Points on a hilly landscape, in no order, each with its height.
A ball rolls from a point to whichever of its 2 nearest points has the largest drop for the distance, and stops where none of them is lower. Distance is the straight distance between rows; heights are no part of it.
k_435: [108 148 148  89 149 116  77 139 148 103 208  88  78 139 117  99 118 158
 137 111 101 137 153  82]  height 48.6
k_666: [112 127 118 131  66 148 108 139 100 144 146 107 127  98 194 183 160  49
 166  98 107 120 115  75]  height 66.4
k_179: [157 179 131 105 178 141 118 107 122 146 182 104 131 129 186 153 127 114
 170 101 160 147 112  84]  height 65.2
k_309: [128 100 134 137 130 109 153 121 124 114  89 191 187 126 137  89  94  95
 149 150 157  98 155 170]  height 36.3
k_353: [127 113  85  91  99 148  95 148 100 130 126 193 122 114 162 173 156 102
  84  86 157 131  98  67]  height 35.4
k_166: [145 195 127 106 192 112 142 113 131 104 183 117 117 125 190 141 114 117
 124 113 155 159 131  83]  height 68.0
k_754: [ 85 118 157 135 171 142  96 149 177 156 159  86 120 182  83 136 124 224
 128 148 115 128 120 108]  height 57.3
k_503: [119 163 140 121 152 106 130 102 153 182 124  76 108 140  65 161 130 195
 122 125 120 111 124 151]  height 81.6
k_554: [ 74 141 160 158 137 127 157 158 160 148 135  85 124 164  40 140 155 201
 128 121 144  99 120  91]  height 79.1
k_536: [140  91 112 130 114 137 125  95 140  92  91 130 186 110 126  74 118 129
  65 126 143  93 179 182]  height 38.6
k_397: [143 104  73  71 126 120 109 123  94  77 110 182 108 107 126 169 125 110
  79 132 162 152 139 113]  height 22.4
k_105: [136 129 109 166  79 165 117 100 135 106 125 119 151 101 148  70 138 155
  67 111  94  88 103 133]  height 44.5
k_424: [118 187 136 111 151 117 123 107 160 142 145  86 100 154  67 131 143 169
 157 111 117 126 119 113]  height 80.7
k_411: [132 109 139  96 186 125 133 123 139  94 123 164 150 116 143 172 120  95
 160 160 184 165 132 114]  height 16.7
k_993: [121 106 142 149 129 116 153 104 111 102  81 149 159 140 114 116  92 126
 151 172 135 109 104 167]  height 31.8
k_448: [ 90 173 159 128 152 121 164 139 167 125 152  99 103 166  53 121 153 158
 160 116 135 117 122  88]  height 79.9
k_732: [128 101 142 113 111 107  94 110 102  93 121 119  92  77 126 111 113 121
 110 122 105 192 119 126]  height 76.3
k_47: [141 118  67  90 104 176 108 134  91 155 108 188 150 130 160 150 158 133
  87  86 189 103 103 109]  height 40.7
k_625: [161 120  96 149  92 125 140 169 119 166 132 189 205 115 165  86 183  96
 105  80 164 152 150 125]  height 11.5
k_566: [134 138 108 131  73 149 126 110  82 127 145 147 104 106 133 103 144  80
 114 103 106 127 106 110]  height 34.7
k_870: [115 123 150 107  99 104  71 148 109 100 191  81  64  98 126 113 116 136
 113 121 105 142 143  87]  height 50.5
k_124: [156 106 148 122 186 152 167 140 178 104 106 139 154 147 155 182 136  97
 152 185 168 127 121 119]  height 22.3
k_459: [113 132 132 118 141 147  93 127 101 114 178  84  80 158 142 122 147 123
 194 113 125 102 102  74]  height 82.5
k_826: [156  87 123 129 111  87 137 144 150 117  95 171 198 141 142  78  93 100
 123 144 138  82 183 187]  height 38.4
k_999: [ 77 155 145 120 124 106 110 111 102 145 136 105  90 115  74 101 127 130
 143  88 113 141 137 123]  height 41.9
k_232: [ 89 155 184 133 157 129 144 111 112 113 120  92  83 116  68 133 129 141
 127 155 142 148 140 140]  height 46.4
k_673: [ 95 152 127 113 124 116 102 112 124 128 162  81  79 177  88 102 147 142
 186 107 113  93 109 102]  height 81.5
k_845: [148 105 131 131  72  70  99 145 114 107 182 111  64  93 152 138 134 111
  85 119 103 162 134  66]  height 56.3
k_584: [135 165 174 131 176 164 156 119 142 136 142 129 160 146 163 177 132 141
 166 151 213 125 102  89]  height 22.2
k_334: [121  99 148 142 138 117 125  84 136 151  94 134 152  91 114 114  86  85
  96 144 137 111 160 204]  height 22.9
k_867: [154 101 125 177 116 160 188 158 190 112  79  50 101 169 121 153 123 150
 131 168 126 110 145 116]  height 5.8
k_97: [150 132  96 127  61 120 126 126 105 121 146 190 127  93 152 143 144  66
  65 102 120 163 118  74]  height 73.1
k_377: [195 111 125 126  99  84 130 146 144 103 106 171 219 132 155  84  80 142
 126 135 108 101 165 186]  height 40.3
k_325: [ 54 136 175 129 157 117 108 123 102 139 139  90 100 120  63 132 135 160
 119 110 130 136 144 133]  height 43.8
k_395: [172 122 103 111 132 116 124 118  81 161 148 173 145  98 141 145 139 107
 163 126 156 171 123 153]  height 60.4
k_297: [118  93  72  89 114 147  94 142 114  98  93 208 130 107 148 152 147 111
  72 115 138 163 118  98]  height 28.4
k_688: [118  87 106  83 132 126 107 159  87 163 111 194 158 118 151 155 144  91
 132  98 197 166 165 154]  height 8.9
k_745: [ 99 174 152  96 165 122 124 157 155  92 204 104  92 163 146 109 106 157
 121 139 127 147 144  88]  height 47.0
k_702: [115 125 170 138 178 139 164 139 175 166 101  50 107 124  89 185 149 143
 101 144 112 110 159 148]  height 39.1
k_496: [ 88 144 148 106 163 145 104 158 208 135 191  99 114 186 110 110  93 207
 118 141  97 153 130 110]  height 57.8
k_444: [147 116  97 146  96 158 125  99 141  97  97 144 167  94 126  70 145 149
  57 125 136 106 145 148]  height 40.9
k_61: [113 125 103 148  68 148  94 154 122 107 164 127  98  94 174 171 152  58
 141 137  78 114 108  78]  height 59.5
k_972: [124 133 180 140 122  92 149 136 136 179  67 106 169 121 113 142  73 133
 103 135  88  78 161 190]  height 74.7
k_908: [131 108  70 108 117 143 120 173 137 176  78 211 173 139 173 103 186 133
  79 111 149 127 172 138]  height 82.2
k_480: [179 110  88 126 118  71 140 147 113 152 135 191 180 121 150 119 121 120
 135 134 140 134 140 215]  height 67.6
k_17: [136 115 118 129  70  90 121 125  96  84 159 150  81  77 131 138 132 101
  51 118 127 154 117  84]  height 64.3
k_188: [118 145 163 160 131 115 148 108 106 124  94 135 120 149 113 115 101 149
 170 159 122 117 103 127]  height 25.4
k_964: [136  94  91 113 113 119 118 177  96 171 129 203 202 104 158 111 163 106
 107  81 168 169 149 159]  height 5.1
k_998: [132 101 123 159 117 129 129  89 122  89  95 134 169 131 121  88  80 138
 105 144 125 104 131 185]  height 36.0
k_307: [107 195 122 121 169 165 196 151 167 123 162 108 105 186 158 141 140 144
 113 137 119 144 103 106]  height 18.6
k_564: [141  97  72 124 114 142 121 154 149 128  88 208 188 128 175  92 165 126
  96 110 133 131 135 112]  height 80.1
k_320: [138 146 131 101 154 104 100 132 138 107 171 103  95 134 166 122 137  97
 171  94 109 169 124  70]  height 70.4
k_342: [164  86  84 118 113 120 125 142 131 121  88 204 200 128 171  89 123 136
 124 115 119 118 131 156]  height 77.8
k_528: [122 154 144 134 137 124 162  88 115 133 109 124 102 114  73 142 126 106
 129 172 152 125 145 173]  height 50.4
k_767: [145 162 134 109 185 119 135 108 142  83 166 121 105 120 148 150 116 130
 130 152 145 172 132 110]  height 70.9
k_192: [111 116 138 131  89 158  91 137  84  85 192 116  71 133 123  93 124 126
 133 141 122 100  99  92]  height 87.3
k_168: [ 92 166 169 105 168 140 159 154 179  82 160  96 103 150 125 130 124 148
 117 162 117 170 143 105]  height 44.8
k_91: [102 150 167 145 127 102 160 121 126 168  69  97 131 130  81 158  96 161
 127 145 111  85 134 166]  height 76.6
k_376: [134 100 110  79 166 124 113 136 102 121 109 190 133 114 138 171 135  84
 140 128 196 160 156 131]  height 11.9
k_341: [ 89 111 157 116 156 123  60 143 164 149 173  88 112 160  81 123 117 192
 148 109 108 115 114 108]  height 56.8
k_875: [ 93  84 162 144 158 130 102  92 122 110  98 110 122 101 113 143  92  97
  96 152 134 125 140 198]  height 18.8
k_403: [101 135 132 121  88 135 105 113  80 123 150 106  82 112 107  98 133 101
 142  85  98 128 122 110]  height 39.4
k_750: [127 139 113 169 129 152 180 170 198 134  95  51 118 178  97 171 137 200
 110 146 120 117 143 127]  height 8.7
k_412: [164 125 139 117 156 121 174 109 125 145 127 144 111 120  93 162 130  85
 133 187 162 119 147 177]  height 54.0
k_77: [133 192 139 147 177 182 196 139 152 133 144 108 150 170 168 159 143 147
 139 134 164 139 105  79]  height 25.7
k_410: [ 99 112 148 142 141 139  88  93  82 133 122  94 109 103 112 134 110 149
  83 127 107 143 136 175]  height 23.9
k_720: [161 123 124 144  85 106 144 108 111 144 107 145 166  90 131  54 124 131
 111 114 108 144 176 178]  height 24.9
k_622: [170 109 173 141 101  87 143 147 157 177  92 139 159 121 130 136  74 114
 119 160  94  84 137 206]  height 72.7
k_197: [ 59 109 143 143 134 105  71 130 124 157 145 100 125 142  72 113 118 176
 148  75 102  97 104 124]  height 56.2
k_940: [126 157 134 163 147 150 162 145 156 106 119  99 101 182 116 149 129 176
 144 186 133 132 112 115]  height 15.8
k_655: [113 136 151 115 135 103 112 104 130 138 104 120 107 118 115  96 123 127
 210 113  88 164 104 119]  height 70.1
k_140: [109 154 122 144  85 122 118 113  94 140 107 110 123 149 109  72 106 142
 158  95  87  66 104 127]  height 53.2
k_730: [ 88 143 170 114 172 149 175 157 199 127 127  64 100 132 104 154 135 138
  96 141 107 161 161 142]  height 42.0
k_946: [118 115 119 140 114 164  93 134  81  94 164 117 110 131 168 128 139  92
 154 116 135  84  83  77]  height 84.6
k_506: [ 88 127 110 135  60 149  92 152 129 120 170 110  86 119 134 118 152  88
 129 135  51  92 107 108]  height 52.4
k_798: [130  93  86 100 139 149 118 113  87  96 105 194 130 130 117 143 123  97
 110 139 160 128 146 157]  height 16.8
k_240: [182  92 132 153 148 161 205 168 183 120  94 106 147 163 166 182 131 126
 154 174 153 111 126 114]  height 15.3
k_399: [135 161 143 153 163 150 140 109 121 104 145 116 112 178 127 146 136 157
 172 162 160 122  90  94]  height 21.2
k_959: [ 96 135 104 155  69 154 102 122 106 132 150  89 111 136 129  79 138 148
 122  86  83  54 100 136]  height 51.2
k_366: [118 136 157 142 158 170 124 104  91 102 146 130 137 148 154 147 134 123
 179 133 198 110  92  81]  height 18.0
k_464: [128 101 133 132 130 112 102  94 127 122  87 148 132 112 147 104  99 137
 171 137  87 166  92 144]  height 72.6
k_465: [134 140 109 147  90 138 137  89 100 136 109 141 137 107 131  68 120 125
 126 103 112 131 128 144]  height 28.7
k_807: [191 167 115 106 170 133 116 100 120 154 158 150 135 112 170 162 144 114
 165 116 168 180 130 116]  height 63.2
k_984: [109 118 148 145 167 122 120  85  98 179  99  94 118 124 107 168 114 137
  96 129 106 100 140 201]  height 29.5
k_351: [169 118 124 138 116  72 143 138 125 151 112 172 157 104 129 127  90 116
 158 174 115 113 136 220]  height 70.3
k_766: [147 123 113 111 109 134  95 146 112 122 162  91 101 117 187 162 154  64
 184  90  98 140 118  72]  height 70.5
k_520: [174  96  72 115 103 107 138 115  99 151 128 201 162  98 139 124 137 111
 120 123 127 173 123 168]  height 63.9
k_74: [143 132 147 137 173 124 140  92 153 178 105  79 103 112  90 185 123 126
 108 166 122 114 138 189]  height 34.9
k_813: [172 129 117 107 158  98 149 132 106 171 137 168 138 107 122 156 138  96
 161 166 171 135 131 188]  height 57.5
k_985: [167 114  82 115  79 128 130 135 119 149 125 211 154 100 139 126 163  86
  78  96 123 180 133 127]  height 67.9
k_269: [156  84 101 140  99 118 110 109 132 121  83 167 175 113 170  95 109 132
 142 134  87 154  97 154]  height 75.3
k_206: [149 131 124 109 146 115 109 100  96  77 140 138  99  90 125 128 118 115
 140 137 134 172 120 107]  height 73.9
k_969: [138 147 147 107 170 112 100 115 135 133 124 117 117 122 161 125 134 112
 206 115 120 178 109  90]  height 67.8
k_716: [203  82 119 160 118 157 212 170 197 120  90  66 110 166 144 143 113 111
 129 157 136  95 133 116]  height 9.5
k_54: [100 164 124 154 145 171 192 171 180 118 135  74 107 190 109 136 144 179
 115 149 123 139 125 100]  height 11.6
k_872: [ 84 148 141 144 106  92 110 104 116 143  98 115 146 144  76 106 108 170
 164  89  95  77 110 124]  height 54.9
k_204: [ 86 149 170 149 111 115 176 154 137 145  83  84 139 153  49 164 127 184
 135 126 123  85 134 116]  height 78.3
k_514: [ 99 118 110 161  70 167  90 129 136 129 147 110 110 115 140  90 143 120
  74 116  76  82  90 117]  height 48.5
k_244: [184 139  95 164  89 115 157 138 110 146 126 165 184 104 145  48 157 117
 123  98 122 140 161 138]  height 19.7

Where does a ball stop that starts at each point below?
k_506 => k_867
k_459 => k_964
k_520 => k_964
k_564 => k_969
k_353 => k_964
k_97 => k_875
k_168 => k_875
k_872 => k_867
k_179 => k_964

Write out the way that a ball takes from each point below.
k_767 => k_166 > k_179 > k_807 > k_395 > k_813 > k_412 > k_528 > k_232 > k_325 > k_999 > k_403 > k_566 > k_465 > k_720 > k_244 > k_625 > k_964
k_341 => k_197 > k_872 > k_140 > k_959 > k_514 > k_105 > k_444 > k_536 > k_998 > k_993 > k_188 > k_399 > k_940 > k_54 > k_750 > k_867
k_61 => k_506 > k_514 > k_105 > k_444 > k_536 > k_998 > k_993 > k_188 > k_399 > k_940 > k_54 > k_750 > k_867
k_377 => k_826 > k_309 > k_993 > k_188 > k_399 > k_940 > k_54 > k_750 > k_867
